Points, in no order, along strands that fork, close into loops and pass close to each other.
Points whose rows are less than 84.9 apart are linked; no others are. Some points are linked to none.
j667: [  9   6  14 -13  -7  20 -28   8   5  27 -22 -25  -2  -9  27 -17 -12  18
 -26  -9  -5  -2 -12  -3   8  10 -25   1   7  15   8   3 -38 -21  18  12
   9   2  -6  -2   9   5   5 -11 -35  -9   7 -22 -16  17 -13  13   3   4
  23   8  -8  -1  11  21 -13  -7]
j166: [ -5  -5   1  -7 -13   8  14  11   9  -4   7   9 -17  -4   6   3  17   3
  -5  -2  -4   5 -18 -26 -14 -18  11  24 -30  14  23   2  -1   5  12  -2
 -11  23 -15   2  -4 -21   3  10   5   2 -11  13  -3 -11  -8 -20 -10  11
 -18   0   3  11 -32 -21  29  -5]
j424: [-17  -5   8  -5 -20  17   3  -3  11 -13 -16  -3 -11  18 -13   1 -15 -19
  17   2  19 -17 -15  -1  24   9   6  26   7  23  -6   6   3   1  20  -2
  -9   7   7  26  15  19 -16 -13  23   0  -8 -13  19 -12   8 -20   4 -14
  15 -16 -10 -11 -14  -6  -6   1]
j692: [ 13  -5  -4  -4  -9   2   6  -3  -3   6  -2 -18 -16 -21  -2 -23  12  34
   4  14  -6   8   4  -1   2 -16   6   6  12   5  22  10   6   7   5  -1
  10  -8  19 -19  -2  -7  -2   1 -10  -9  -2   2  -2   4  25  11   3   7
  10  16   5  -2  13   6  22   8]
j952: [ -1   8  11 -21 -16  38  -3  21   1  -2 -22  10   5  -1  10  29   5  -8
 -15 -21  -5  -5 -33  -3  21  23 -17  11 -17  17 -18   2 -10  -5 -21   9
  -5  -6 -46  -2   2  -1 -14 -27 -16  -7  10 -10  -7  12  -7  -5   0 -11
  14  -9   4  10  18  15 -23 -17]
j234: [ -8 -12 -20  -7 -12   9  23  -1  24  -1  12  -7  -3  -2   0 -10  16  -3
  -6 -21  16  12  -2 -20 -22 -12  11  10  -7  16  26  -2  -2  28   5  13
  -6 -15   9   3  21 -25   6  19   7   0 -23  -2  -9 -26  12 -16   0   0
   5 -15 -23  10 -33  -6  20   2]
j317: [-15  -3   0  12   1  -9   5 -21  -5  -9   3  16  -5  15 -24   7  30 -19
  24  21   7   0  12 -11  -5  -7  15  13 -15  -7 -17   6  29   1  -5 -11
  -2  15 -18   9   9   1   4  13  19  -4 -10  30  10 -14   7  -1 -16   3
 -29 -13  21  10 -14 -10  18   5]
j982: [ -5 -12 -13 -11 -24  22   8  17  14 -13  10 -12   2  -9   5   0 -22  17
  -9 -15 -10  -4 -11  -7  -5   0   8   0  -7  15  24  -1  12  10 -21   6
  -5  -8   6  -2 -10 -15 -14  -7  -4   6  -1 -19 -15   6   5  -3  10   4
  24 -12 -28  -3   1  18  -4   3]
j129: [ 13   0   9 -18 -28  38 -10  24   5  22 -12 -14  -6 -16  15 -10   7  21
 -19  -7 -13 -18 -27   0  10  -7 -10  13  -5  22  10  13  -9   0  -8  15
  -3   1 -22 -11   2  -6 -15  -4 -31  -7   3 -22 -13  19   3  -4   1   6
  37   6 -16   7  25  40  -2 -11]
j318: [-23   5   6 -10   7  -2  -7 -17  -4  -6  11  -5   8   6  -4  11   7  -7
  -3  -3   5  16  -1 -12  -6  15   6  -9 -27  -4  -7 -15 -16  -4  -6  12
   5 -14 -15   6  15 -10  14  -9  -4   7   1  11  -8 -23  -8  12   6   9
 -21 -21  -1   1 -18  -7  -2 -12]
j878: [ 10 -20 -23  14   8 -17   8  -7  -5  -1  25   3   1  -4  -2  -9  18   9
  -2   5   1   7  15 -19 -30 -21  10   4  -1 -16  23   1  33   6  -8 -13
   7  26   6  -9  -2 -18  17  35   7   6  -7  18 -11  -4   2   2 -10  18
 -19   2   9   9 -10   0  30  12]
j299: [ 30   7   9  17   6   2 -26  -3 -12  20  10 -21  24   4  -6 -26 -11  -5
   0  14 -13 -28  23  26  13  -1 -12 -18  23 -10   5  14   9 -11   2  -6
   4   1  25  -2 -16   7  -8  15 -13   1   0 -21 -13  35  -8  20  11   2
  16 -10 -18 -12  37  39 -17   8]
j898: [ -6 -11 -14   9   2 -10   4  -5  12 -22  15 -14   0   4  -6 -12 -33  -4
  13   1  10  -6   8   2   1   2   7  -3  24   6  21  -2   7   4  11   0
   5  -9  42  16   2   3  -6   2  17   7  -9 -19   3 -16  16  -3  16  -7
  18 -12 -22 -23 -19 -14   1   9]
j240: [ -3   7  -6 -13   6   0   6  -9  11   8  14 -12   7 -11   3  -2  11   6
 -10 -20  14  26   5   2 -14   4  -4 -16  -2   2  14  -7 -33  16   0  25
   7 -50   7  -7  23 -19  14   2 -13   3 -10  -4 -10 -21  13  12  12   2
   8  -2 -23   2 -10  -2   3  -9]
j875: [-12  -6   6  10   0  -6  20   2  -1 -29 -18  32  -9   8  -7  32   3  -3
  11   2  -3  -1   0  -2   2   9  12   7  -7 -12 -35  -7  36   1 -16 -24
 -12  15 -20  -5 -23  17  -5 -20  14   0  14  19  16  10  -5  -5 -15  -9
 -21   3  30  10   2 -18 -16  11]
j868: [ -2 -19 -12  -3 -12   5  -2  -9   0 -16  37 -21  10  -5 -20  -8  -4   9
   4  11 -11   0  11  -9  -6   7  22 -18  -1   0  24   3  35   4 -32  -5
  14 -12  14  -1  -2 -23  -9   6  -8   4  -7  -9 -20   1  12  22   8  14
  16 -30 -22 -15  10  36   6   8]
j979: [  8   9  11  18  23 -31 -21 -18 -22  16  -5   6  10   6  -7  -8   2  -3
   9  27  -5  -7  27  18   7   0  -7 -13   7 -24 -22   4  10 -20   4 -17
  12  21  -3   4 -10  22   3   7   8  -2  12  14   4  15 -14  10 -10   9
 -24  12  26  -4  16   6  -1   2]
j260: [-15   4   4   1  -2 -13  -6 -29 -19 -19  16  -5   0   6 -28   9  15  -4
  23  35  -2   6   9   2  17   6  21  -9 -10 -12 -12   5  21  -5 -19  -5
  10 -10  -9   5  -1  -5  -6  -5   4  -8   1  14   4 -11  15  14   3   7
 -11 -16  11 -11   9   7  12  -2]
j524: [-16   7   3  -1  10  -3  26   2  25 -11 -23  15  -9  11   3  16  -6 -12
   2 -29  15  14   1   9  -1  14  -3  -3  18   5 -18 -11 -19  19  15   8
 -10 -33  20  -1  12  18   6 -17  11  -1  -3  -4  21 -22  10  -4   3 -23
   7  12  -3   1 -21 -35 -24   9]
j675: [-17  -9  -6 -16 -18  16   6 -14  14  -1   8 -15  -1   3 -16  -6  18  -1
   2 -10  12   2  -7 -15  -5   4  14   9 -15  14  11   3   0  22  -3  14
  -6 -25  -3   5  28 -10   0   4  -1  -6 -16  -3 -11 -18  14  -2   3   0
  15 -22 -18   1 -12  11   9  -4]
j337: [-11   8   3 -11  -5  -1   6   1  -3 -15   8   1 -20 -10   3   8  15  16
   1   9 -11  23 -13 -19  -6  -4  11   8 -25   7  18  -1 -16   0   4   7
   2  -3 -10 -12  -5 -23   8  -7  -6  -4  -2  15  -3 -20   6   3   2   8
 -15  11  12   2 -20 -24  28  -5]
j453: [ -9   5  -8  -6  17  -8   8 -20   5   0  21  -2  15  -8  -2  13  24  -1
 -10 -18  11  30  10  -8 -25   4   2 -26 -17 -14  -7 -13 -24  10 -16  23
   8 -39 -10  -9  16 -15  27   2 -11  11  -4  15 -10 -20   0  22   7   3
 -17 -12  -8   5  -8   1   0 -11]
j39: [-14   8   6  -8  -7  -1  -2 -21 -15 -27  20 -15  -1  -1 -30   8   4   7
  22  27  -2  17  -4   9  23  19  19 -15  -6  -1  -2  -1   9  -3 -17   6
  16 -34   5  -2   2  -5 -12 -18  -4  -4   3   6   5 -13  24  20  10   4
   4 -18  -1 -21  12   4   1  -6]
j585: [ -8 -12   0  16  21 -15  -4 -19  -2  -6 -12  11  17  14  -6   6   2   0
  -2   0   1  -1  27  -3 -16  14  -1 -13  11 -21 -29 -10  31  -2 -12 -21
   2  13   7   3  -1  25  17  -1  11   8   5  11  -2  15 -25  22 -16   3
 -18  -3   5   5   0   3 -25  19]
j23: [  0   4  11 -20 -32  34   4  17  11  -3 -14   1 -28  -5   7   3   0   1
   6   4  -3 -10 -40  -9  25  -9   0  35  -8  30  11  19 -18  -1  20   7
  -5   9 -16   3   3   2 -21 -14  -7 -11   5 -16  12  -2   9 -26   0  -6
  23  -1  -2  -1  -3   0  10 -11]
j500: [ -6  -7  -5 -15 -20  23  27  22  22 -13 -23   4 -23 -10  18   2  -7  19
  -8 -28   1   5 -23 -13   3  -6  -1  19   0  27   9  -2 -10  21  17  10
 -13  -9   8 -11   2   1  -3 -15  -2  -8  -1  -7   3  -5  14 -16   2 -12
  16  15  -4   7 -17 -22  -3   8]
j817: [ -1   7   1  -9 -22  22   3  15   5  -3  -8   2 -11   7   3   4 -21 -16
   7  -6   6 -14 -31   3  23  -5  -3  23   1  25   5  11 -17   0  12  10
 -12   4  -7  17   4   2 -21 -10   5  -3  -2 -23  12  -4   7 -29   7 -13
  23  -9 -14  -7  -4   0   1 -10]
j638: [ 11 -19 -14   1   2  -9   3 -13  -2   2  19 -26 -13 -16  -7 -23  22  28
   2  14   2  14  17  -8 -11 -18  13  -2  11  -1  30   8  19  11   0  -5
  17   0  27 -16  10 -19   7  24  -9 -10 -10   5 -10  -2  29  16   1  14
   9   8  -2   1   5   3  32  14]
j436: [ 14   2  -3   9   0  -4 -21  10 -19   4   4  -2   7  -6  11  -4 -16  11
 -11  12 -17 -11   1  -1  -7  -7  -6  -5  -6 -10   5   1   8 -23 -10 -10
   3  36 -12   1 -26  -4  -2   7  -5   8  10   1  -8  19 -20   1  -4  15
 -14   2   7   1  16  20   2  -3]
j535: [ 20   6   2  18   5 -13 -28 -13 -13  27  19 -26  14   6 -12 -33  -5  -9
   7  26   2 -26  20  23  14 -12  -5  -9  15  -9   9  16   5  -8  13  -1
  10   6  27   7  -2   2  -5  22  -3   1  -5 -10 -10  14   4  10  10  10
  14  -6 -13 -17  29  30  10   3]
j450: [ -3  13  16 -10  -4  14 -11  -8   1  27 -22  -4   2   5  -1  -4  12  -7
  -4  -7  13   0  -8   7  13  11 -16   5   2   7 -16   7 -31   2  12  16
  -2 -23 -15   1  24   7   2  -9 -16  -9  -1  -4   0   3   2   2   0  -5
  12  -1   0   7  10   8  -8 -10]
j557: [  0  17   9   1   6   5   5  -5  11  19 -23  11   5  11  -6   8  19 -21
   6 -18  22   6   1  25  12  12 -10  -1   9  -2 -27   4 -27  16   2  19
  -8 -42  -3  -3  28  14   1  -7  -1  -8  -4  -1  13  -3  11   1   2 -23
  14   8   1   8  12  -4 -14  -1]
j842: [ -5   0  -2   3  21 -22 -10 -10   1   4   7 -10   5  -6  11 -18 -14   6
  -6  -4   4  12  11  -2 -15   3  -2 -14   6  -5  10 -15 -25  -5  26   4
  10  -8  25   2   6  -2  15   5  -5   7  -2  -1  -7 -16  -3  14   9  11
  -6   6  -9  -9 -19 -19   4   0]
j296: [-10  -4  -3 -10  -3  15  23  16  27  -7 -26   9  -8   2  16   9 -14  -6
  -7 -41  10   6 -13  -1   3   5 -10   8  11  20  -3  -9 -23  23  18   8
 -14 -21  17   1  15  14   6 -17   4  -4  -4 -12  12 -13   0 -16   2 -23
  17  10 -10   6 -24 -29 -20   7]
j303: [  2   0  -1   9   8  -7 -10  -1   1 -13  12 -17  10   2   0 -10 -36  -1
  -1   1  -2 -10  19  11   4  10  -3 -18  17   3  10  -7  -1  -8   2  -1
   6 -11  36   9 -16   5  -4  -3   4   8   0 -20  -6   7  -2  12  20  -1
  12  -9 -18 -17   5   3 -12   6]
j652: [  2 -20 -10  19  15  -5   4 -15   5  10 -17   7  21  12  -3  -6   7  -1
 -10 -16  10  -7  32   0 -23   3 -10  -4  21 -16 -23  -8  36  14 -11 -20
  -4  12  14  -3   8  29  21  10  10   4  -1   5  -6  24 -20  15 -16  -2
  -5  -1  -3  15   8   9 -29  26]
j862: [ 11   3   9  14   2 -14 -20   3  -7  27  -8   2  -4   9   6 -24  -6 -17
   9  20  -3 -25  -1  10  11 -17  -9  20  14  -4   1  15   0 -15  31 -10
  -6  36   2  15  -1  16  -9  18  17   0   0  -2  16   4  -4 -24  -7  -1
  -4  14   9  -9  -1  -2  14   1]
j62: [-11 -14  -8  -3  10  -6  13   6   6  -6  10  15  -3  -3  11   9   9   0
 -13 -12  -2  10  -3 -32 -38  -8  11  10 -25  -5   8 -18  11   6   3  -6
  -9  21 -14  -2  -4 -14  22  14   5  12  -6  20  -9 -17 -24  -5 -13  10
 -33  -3   5  14 -35 -23  13   6]
j136: [ 14  -2  -5  22  21 -18 -15 -21  -3  29   6 -10  24   4 -11 -29  10  -8
   3   9  14 -10  35  24  -5  -7 -11 -14  24 -18  -1  10   5   6  12  -5
  10  -1  29   6  16  12   9  25  -2  -1 -12   1  -9  17   2  18   2   3
   6   1  -4  -4  18  14   2   9]
j51: [ -9  -9  -1  13   7  -6   6  -5  -4 -23 -10  17   6  10  -8  23 -13  -7
   3  -3  -1  -3  12  -2   0  13   6  -5   2 -12 -24 -12  40  -3 -22 -23
  -6  18  -5   4 -18  21  -1 -13  19   7  12   6   7  14 -18   6 -13  -5
 -17  -3   9  -1   6  -3 -28  11]
j689: [-10   2   0  12   4 -20  -2 -27 -22 -10  16   5   4  10 -29   6  23 -12
  27  35   1   0  16  -1   3  -2  18  -6 -11 -18 -13   5  31  -9 -14 -10
   7  15 -15   8  -1  -1  -1  10  13   0  -2  29   7 -11   6   6  -8   7
 -25 -17  21  -1   5   5  18  -2]
j387: [  0  13  24 -12   3   3 -32   7  -8  20 -19 -15   0   1  20  -2 -15   7
 -17   7 -10   0 -13  -1  15  14 -23  -6  -1   9  -3  -5 -39 -28  19   3
  15  14 -18   7   3   8   3 -17 -24  -5  13  -8  -5   6 -22   9   2   3
   1   3   6  -3   4   0 -15 -14]
j284: [ 17   1   1  -5 -14  20 -14  23   3  16 -10 -12   3 -12  22 -12 -19  11
 -20 -11 -16 -15 -12   6   6  -3 -17  -3   9  13  18   8 -14 -11  -4   8
  -1   4   4  -8 -10   0  -9  -6 -22  -2   9 -29 -12  26  -4   3  10  -2
  30   5 -18  -1  22  28  -9  -2]
j55: [-17  -1  14 -24 -16  27  20  22  22 -24 -22  13 -27  -4  12  21   2   9
  -7 -19  -7  16 -33 -25   6   5   6  20 -23  28  -5  -3 -17  10  11   4
 -13  -2 -16  -9  -1  -4   3 -29  -7  -6   6   2   5 -12   2  -7  -3  -8
  -4   5  13   9 -28 -34  -3   1]
j497: [ 14  -3  -8  15  21 -16  10  23  11  16 -17  32   4   1  19   1  -5  -9
 -12 -24  -3  -5   3   4 -27 -16 -15   9  14 -13 -10 -12   7   7  12 -13
 -21  21   0  -7 -11  15  15  19  13   9   3   4  13  11 -20 -21 -19 -12
 -11  28  13  15 -14 -22  -6  11]
j490: [ 11  17  -1   5  16 -21  -2  13 -18 -10  10  11   5  -6  14  12 -31  -7
  -2  -3  -5   3   0  20   8   4 -11 -26   5 -13   0 -14 -25 -20  -6   3
   6  -1   6   1 -27  -5  -6  -6   5  13  13  -2   7   2 -12 -11  10  -6
  -8  14   5 -11   4 -18  -8 -13]
j313: [ -6 -14 -32   6   7  -8  28  -2  17  -5  19  12  14   1  -1   8  13 -15
  -9 -33  18  12   6 -10 -34  -7   1  -8  -5  -5   6 -10   8  33 -12  10
  -8 -19   4  -1  11  -9  17  21  15   9 -15   7  -7 -20   1  -8  -2  -2
  -5 -15 -18  12 -21  -3   1   5]
j782: [ 18  -6 -19  22  16 -16  23   9   8  10 -10  28   6  -3   6  -3   9  -4
   0 -25   4   2  14  13 -25 -17 -12  -3  19 -21  -8  -5  12  14   0  -5
 -17   8  14 -12  -4  17  14  20  16   0  -2  10   7  11   0  -8 -14 -12
  -3  22   9  12   0 -13   0  14]
j88: [-10  -1  23  -9  18  -6  -8  17   7   3 -26  13 -11   8  24  15 -14  -3
 -12  -1  -9  -1 -17 -12  -5  17  -5  12  -2   3 -19 -16 -10 -10  15 -20
  -6  26 -17   0   0  15   7 -11  -1   0  10   2  11   3 -29  -6 -17  -8
 -19  16  21  -1 -16 -27 -19  -2]
j106: [ 13  21   7   7  14 -22 -15   4 -25   5  -2  13   6   9   2   9 -14 -25
   6  13  -4  -8   1  30  27  -1 -13 -15   9 -14 -18   1 -21 -23   0  -2
   5   6  -7  10 -16  10 -17  -5   9   3  13  -2  19   4  -6 -14   3  -8
  -4  13  12  -6  11 -12 -10 -15]
j20: [ 17  17   7   9  11 -24 -25  -1 -31  20   6   2   7  -7   8  -9  -1   8
  -3  31 -17  -4  10  14   5 -13 -11 -14  -2 -23  -7   3  -9 -31   2  -7
  13  27 -15  -3 -21  -4  -2  10  -8   0  14  13  -2  14 -17   1  -7  11
 -23  17  29   0  22   7  15 -11]
j737: [ 24  14   8   3   4  -3 -15   8 -26  14 -11   2  -2 -12  10  -3  10  16
  -7  13 -13   0   3  18  14 -10 -15  -8   0 -12 -11   6 -13 -21  -4  -3
   4   7 -23 -19 -18   3  -6  -3 -18  -8  19   9   3  28  -4   5 -10   0
  -4  26  28   4  37   9  -2 -11]
j974: [-12   2  25 -13   0  17  23  13  15 -10 -24  21 -30   8   8  20  15   4
  -4  -5 -10  15 -19 -21  -2   2   6  24 -15  15 -24  -1  -7   2  17  -3
  -9   7 -15 -10   1  12   5 -22  -3 -12   7  16  11  -6  -1  -2  -8  -9
 -18  20  37  11 -22 -38  -6   9]
j315: [ 11   3   5  11   7  -5  -8  -2  -3  10 -25   5   9   9   2  -1   1  -8
  -2  -8   5  -8  12  23   9   9 -14   0  21  -5 -19   4   6   0   1  -4
  -6   1   5   1   0  24  -3  -2   1  -2   8  -4   2  23  -9   1  -9 -12
   3  11   4   6  17   6 -22   7]
j775: [ -6   8   2 -11 -10   4  18   2  -2 -14   8   3 -19 -13  -5   9  16  19
  10   0  -4  24 -12  -4   7  -5  14   2 -11  10  13   2 -13  15   0  13
  -1 -28  -2 -17  -5 -19  -4 -13  -6  -5  -2   7   6 -18  27  -1   7  -4
  -2  12   6   2  -8 -18  17  -1]
j272: [ 24  14 -16  -4  -3  -1  16  18  -3  17  23  15   8 -18  -1   3  22   4
  -6 -15   2   5  -3  13 -13 -18  -6  -6 -13 -12  11   6 -10  21 -19  19
  -8 -20 -17 -20  -4 -28  -3  18  -2   7  -8   0  -6  -3  13 -15   0   4
   8  11 -12  12  13  17  17 -17]
j693: [ 16 -11 -15  16   8 -20  -2 -12 -12   8  12   3   8  -1  -6 -13  13   8
   3  11  -2  -1  22  -2 -19 -19   4  -4   5 -26   3   4  26  -2  -6 -12
   6  21   9  -7  -6   2  11  21   3   0   0  15   0  10   0   6 -12  13
 -15   6  11   5   9   5  15   8]
j495: [  7  17  14  11  13 -18 -23   2 -20  21  -9   7   5  18   0   1 -11 -30
  14  24  -2 -21  -3  23  23  -4 -15   7  10  -8 -19   7 -17 -21  21  -6
   1  24 -17  18  -3   9 -12   8  15  -3   7   0  20  -2  -9 -21  -7  -1
 -11   7  13  -3   7  -6   0 -13]
j75: [-17   9   6 -11  -8   8  -1 -14  -7 -27   2 -11  -3   5 -20  11 -14   2
  17  14   6   5  -5   4  32  22  13  -5   1   8  -3  -3  -3  -4 -10   6
   7 -23   6   9   5   5 -16 -27  -2  -1   3  -9   7 -13  17   7  15  -4
  12 -16  -5 -18   2  -3 -11  -3]
j74: [  0   6   6 -26 -32  26   7  15  -4 -23   1  -2 -27 -16   6   9  -6  21
   8  21 -16   2 -37 -15  22  -5  15  25 -19  26  20  14  -5 -11   0   4
   5  14 -18  -1 -15 -15 -22 -28 -13  -6   7  -5   3  -3  11 -16   9   8
  14  -2   1  -3   4   5  14 -13]
j9: [-10   6   0  12   7  -1  17 -10  19  -6 -28  26   1  23 -16  21   7 -27
  14 -20  29  -2   9  22   9  16  -1  -2  19  -2 -40  -1  -1  14  -1   3
 -17 -27   9  11  15  26   1 -11  19   0  -4   0  25  -9   9  -6  -3 -26
   6   5  -1  10  -4 -13 -24   8]
j532: [  8   2   9  -4 -11  24  -1  19  -4  16 -26  18  -1  -2  13  13  16  -3
 -10 -12  -9  -5 -14  -1   9   2 -16  14  -7   2 -21   8  -3  -4  -9  -4
  -9  12 -38  -8  -3   7  -3  -9 -13 -10  12   4   1  26 -13  -8 -15  -8
   1   7  21  16  23   7 -13  -9]
j465: [ 17   7   4   4   1  -3   3   9 -16   4  -7   1 -11 -22   6 -10  10  31
  -1  12  -9  14   4  13   8 -10  -3  -4   4  -5   3   7 -10  -9   2  -1
   8  -8   4 -25 -16  -1  -3  -3 -16 -11  14  10   4  15  14   7  -1   2
  -3  31  21  -1  20  -5  11   0]
j803: [ 19   1  -6  19   5 -16 -18  -2 -18   6  29  -7  22   4 -11 -11 -18 -21
  11  21  -9 -26  20  17   4 -12   0 -18   7 -18   7   5  16 -16 -16  -6
   3  16   8  13 -23  -6 -14  24  12  11  -3  -5  -5  13  -7  -3   9   9
  -1 -17 -10 -15  25  30   6  -2]
j539: [ 16   0  -5  23  18 -22 -11 -16 -19  18   7   2  19   0 -12 -14  12  -1
   8  21   0  -7  35  19  -5 -13  -4 -12  17 -29  -9   6  24  -4  -3 -17
   9  16  11  -4  -4  16  10  21   3   0   1  13   1  19  -3  12 -11  10
 -14   8  16   2  23  14   4   6]
j706: [-13  -5  10  -6  -4   4 -12   2   3   9 -11 -11  -6   7   2 -14  -5  -3
  -2   8   6  -7 -10 -14   0   2   1  20  -7  10   5  -3 -10  -8  28   2
  -2  19   0  17  11   2   6   0   4   3  -6  -1   4 -11  -6  -7  -5   6
  -6  -3  -2  -1 -26 -10  10  -3]
j404: [  8  -2   6   9  15 -15  -8   9   6  32 -17  13   1  13  12 -12  -2 -21
   0  -1   3 -16   2   4 -13  -7 -10  14  10  -7 -13   1   1  -5  31 -12
 -15  31   2  10   6  20  10  18  12  -2  -4   6  13   5 -17 -18 -18  -5
 -15  17   7   4 -18  -9   1   5]
j443: [  6 -19 -23  -5  -3 -11  17  -6   4 -10  27 -14  -5 -17  -5  -4  23  25
  -5   1  -2  21   9 -16 -29 -13  17  -5  -1  -1  31   6  24  13 -22  -3
  14  -4   7 -21   4 -35   7  22  -7  -7 -12   7 -18  -7  18  11   0  17
  -1   0  -6  10  -4   7  31   9]
j644: [ 13  -8 -14  13  -6  -5 -13   3 -12  13  30  -1  16   2  -2  -5 -12  -6
  -3  11 -10 -22   4  -7 -15 -17   3  -3  -9 -11  18   9  18 -11 -13  -9
  -2  36 -10   9 -20 -20  -8  26   7  15  -2   0 -15  12 -12 -10   2  13
  -6 -14  -8   0  10  30  20  -4]
j941: [-21   2  10   0 -10   2   8 -15   1  -9  -4   9 -14  16 -23   6  22 -17
  24  15  10   3  -6 -10   9   4  19  17 -11   5 -12   7   7   4   9   0
  -5  -2 -12  11  15   3  -3  -2  16  -6 -10  16  19 -23  14  -6  -5  -4
 -16 -15  11   2 -16 -16  11  -3]
j384: [ -5 -18 -16 -10 -17  11   5   7  12 -21  32 -22   9 -11  -1   0 -21  17
  -8  -9 -10  -2  -3 -18 -11   5  16 -12  -9   9  33  -7  24   8 -29   2
   2  -5  11   5 -11 -28  -9   4   0   7  -8 -13 -23  -2   6   7  13   8
  18 -28 -31  -9   1  26   4   3]
j873: [ 11  -3   3   9   3   0 -23  -5  -5  -1  12 -26  15  -5   1 -22 -29  14
  -6   9 -14 -11  24  11   4   5  -4 -20  18  -7  13   2  13 -15  -1 -11
  16   1  35  -2 -21   7  -6  -4  -9   1   6 -20 -13  28  -9  26  18   5
   9 -14 -16 -18  20  23 -15  13]
j604: [-20  -6  12   0 -15   3  -2 -14   2  -9 -12  -2 -13  22 -21  -4  -2 -20
  27  25  14 -16  -4  -7  17   3  11  28   6  12 -13  11  14  -1  19  -7
  -3  19   2  25  12  23 -14  -6  25  -5 -11   1  23 -15  10 -14  -2  -6
   0 -13   4 -12 -16  -5   2   3]
j408: [ 14 -15 -20  23  22 -17  15  -9   9  18 -11  19  17   3   2  -3  15  -6
  -7 -24  14  -3  31  14 -29 -11 -14  -8  24 -23 -18  -4  26  19  -6  -9
 -10   8  20  -8   6  25  23  20  12   3   0   8   0  20 -10   5 -18  -9
  -7  19   1  21   9  -1 -17  24]
j766: [ -5   3  19  -8  11   3 -22  16  -4   2 -20  -1  -3   2  22  10 -25   1
 -19  -3 -13  -5 -13 -10   4  24 -15  -2  -4   2  -7 -13 -17 -24   8  -6
   3  20 -20   3  -4  13   4 -21 -11  -2  14  -5  -3  12 -32   8  -4   2
  -8   5   7  -4  -3  -8 -27  -4]
j169: [ 14  16 -11   6  13 -18   1  19 -21 -21  25  15  11  -9  13  21 -36  -5
  -8  -2 -16  -2   1  11   1  -1  -2 -29  -6 -19   5 -14  -6 -23 -28  -6
   2   4  -2   0 -41 -17  -7  -5   7  18  16  -4   1   6 -19  -8  13   0
 -15   3   1  -7   7  -6  -6 -12]
j534: [-22  -2  -1 -11 -13  21   3  -5  10 -16   3 -12   3  14 -18   3 -14 -18
  16  -5  14 -13  -8  -1  25  17   7   4   2  19  -3  -1   5   8  -8  10
  -5 -24  12  19  15   5 -20 -12  10   3  -9 -22   3  -7  11  -6  14 -11
  25 -27 -24 -16  -1  12 -13  -3]
j43: [  2  16  -4 -15  -3   4  13   4   5   4  13 -10  -9 -20  -1  -4  16  22
  -3  -8   3  23  -6   9  -2  -5   4 -12  -5   7  18   3 -27  19  -3  24
   4 -43   6 -23  13 -25   1  -2 -12  -5  -6   0  -4 -15  25   9  16   2
  14  16 -14   0   2  -1  15 -13]
j555: [-13  -2  -5 -20 -23  21   4   8   7 -22   5 -10 -11 -10   9   9 -11  19
  -3   0  -8   6 -27 -23   3   5  15  14 -27  21  24  -4  -2   2  -8   8
   1  -1  -9   1  -5 -24 -11 -16  -8   2  -5  -8 -10 -14   6  -7  11   6
  13 -17 -18  -1 -13   5  10 -10]
j957: [ -4   4  18  -1  10  -2  10  13   9  -3 -30  18 -12   3  16  11  -3  -5
  -5 -12  -1   8  -9   0   0   7  -7   9   7   2 -19  -6 -12  -4  15  -7
 -10   5  -6  -7  -2  18   6 -14   2  -3  11   5  16   3  -8  -8  -7 -16
  -9  28  22   4  -8 -32 -18   3]
j174: [ -9  -9   3  -1  -5   2  -9 -24  -2 -14  27 -33  11   7 -26  -9  -4   4
   9  23  -1   1  13  -1   9  15  18 -17  -2   4  11   5  21   0 -16   0
  18 -24  19   9   7 -10 -13  -3  -6   1  -3  -9 -14  -4  12  25  16  11
  13 -32 -17 -23   9  24  -1   2]
j191: [ -7 -19 -26   7  12 -11  23  -3  11 -14  21  16  12  -6   3  15  15  -9
 -12 -29   7  13   8 -25 -45  -8   5  -8 -12 -12  -1 -19  19  23 -18  -3
  -7   3  -8  -7   3 -10  27  21  10  15 -12  15 -13 -15 -15   0  -9   4
 -26 -12  -3  20 -21  -9   0  11]
j725: [ -5  -3 -10   6  10 -19  11  -1   7 -23   9  -3 -13  -9   6  -6 -23   8
   7  -3   2   9   4   4  -8  -3   7  -9  20   1  21 -12  -8   4  18  -1
   5  -9  38   2  -4  -4   2  -3  12   5   0  -3   9 -23  13  -3  11  -2
   4  14  -2 -11 -24 -34  11   6]
j664: [ 11  16   9 -19 -17  32  -5  26  -1  17 -13   3  -8 -10  17   8  15   0
 -13  -8  -6  -5 -37   5  19  -2 -19  13 -18  21   2  13 -33  -1  -2  19
  -2  -8 -41  -9   4 -16 -11 -11 -28  -6   5 -10  -7   6   1 -11  -2   1
  20   5   2  13  16  20   1 -28]
j645: [-25   0   7 -18  -3  16 -12 -25   7   9   3 -20   7  11  -9   1  13  -2
  -4  -1  12  10   3 -18  -1  21   3  -2 -23   6  -5 -10 -16   4  -2  13
   6 -22 -11  15  33  -7  11 -11 -12  -2  -8  -1 -16 -17  -1  21   7  10
  -1 -27 -13   0 -12  12  -9  -5]

A fork is a point with three links, a tip a point with one. Leave the first point through the second and follow the links. Name the first fork or tip that comes.
j782 / j408 | j875
j974 / j55 | j450
j524 / j296 | j532
j842 / j725 | j535
j260 / j689 | j424
j443 / j638 | j20
j404 / j862 | j169
j74 / j555 | j39
j20 / j737 | j539

A tip is a point with one link. Name the tips that can be reached along the links from each point below, in the order of the rows.
j693 | j842
j55 | j450, j532
j106 | j875, j169

How many points has the smallest loop of links through each point below? Write 0 if it is on no loop.
j240 | 13
j737 | 10
j534 | 9
j982 | 12
j136 | 8
j404 | 0
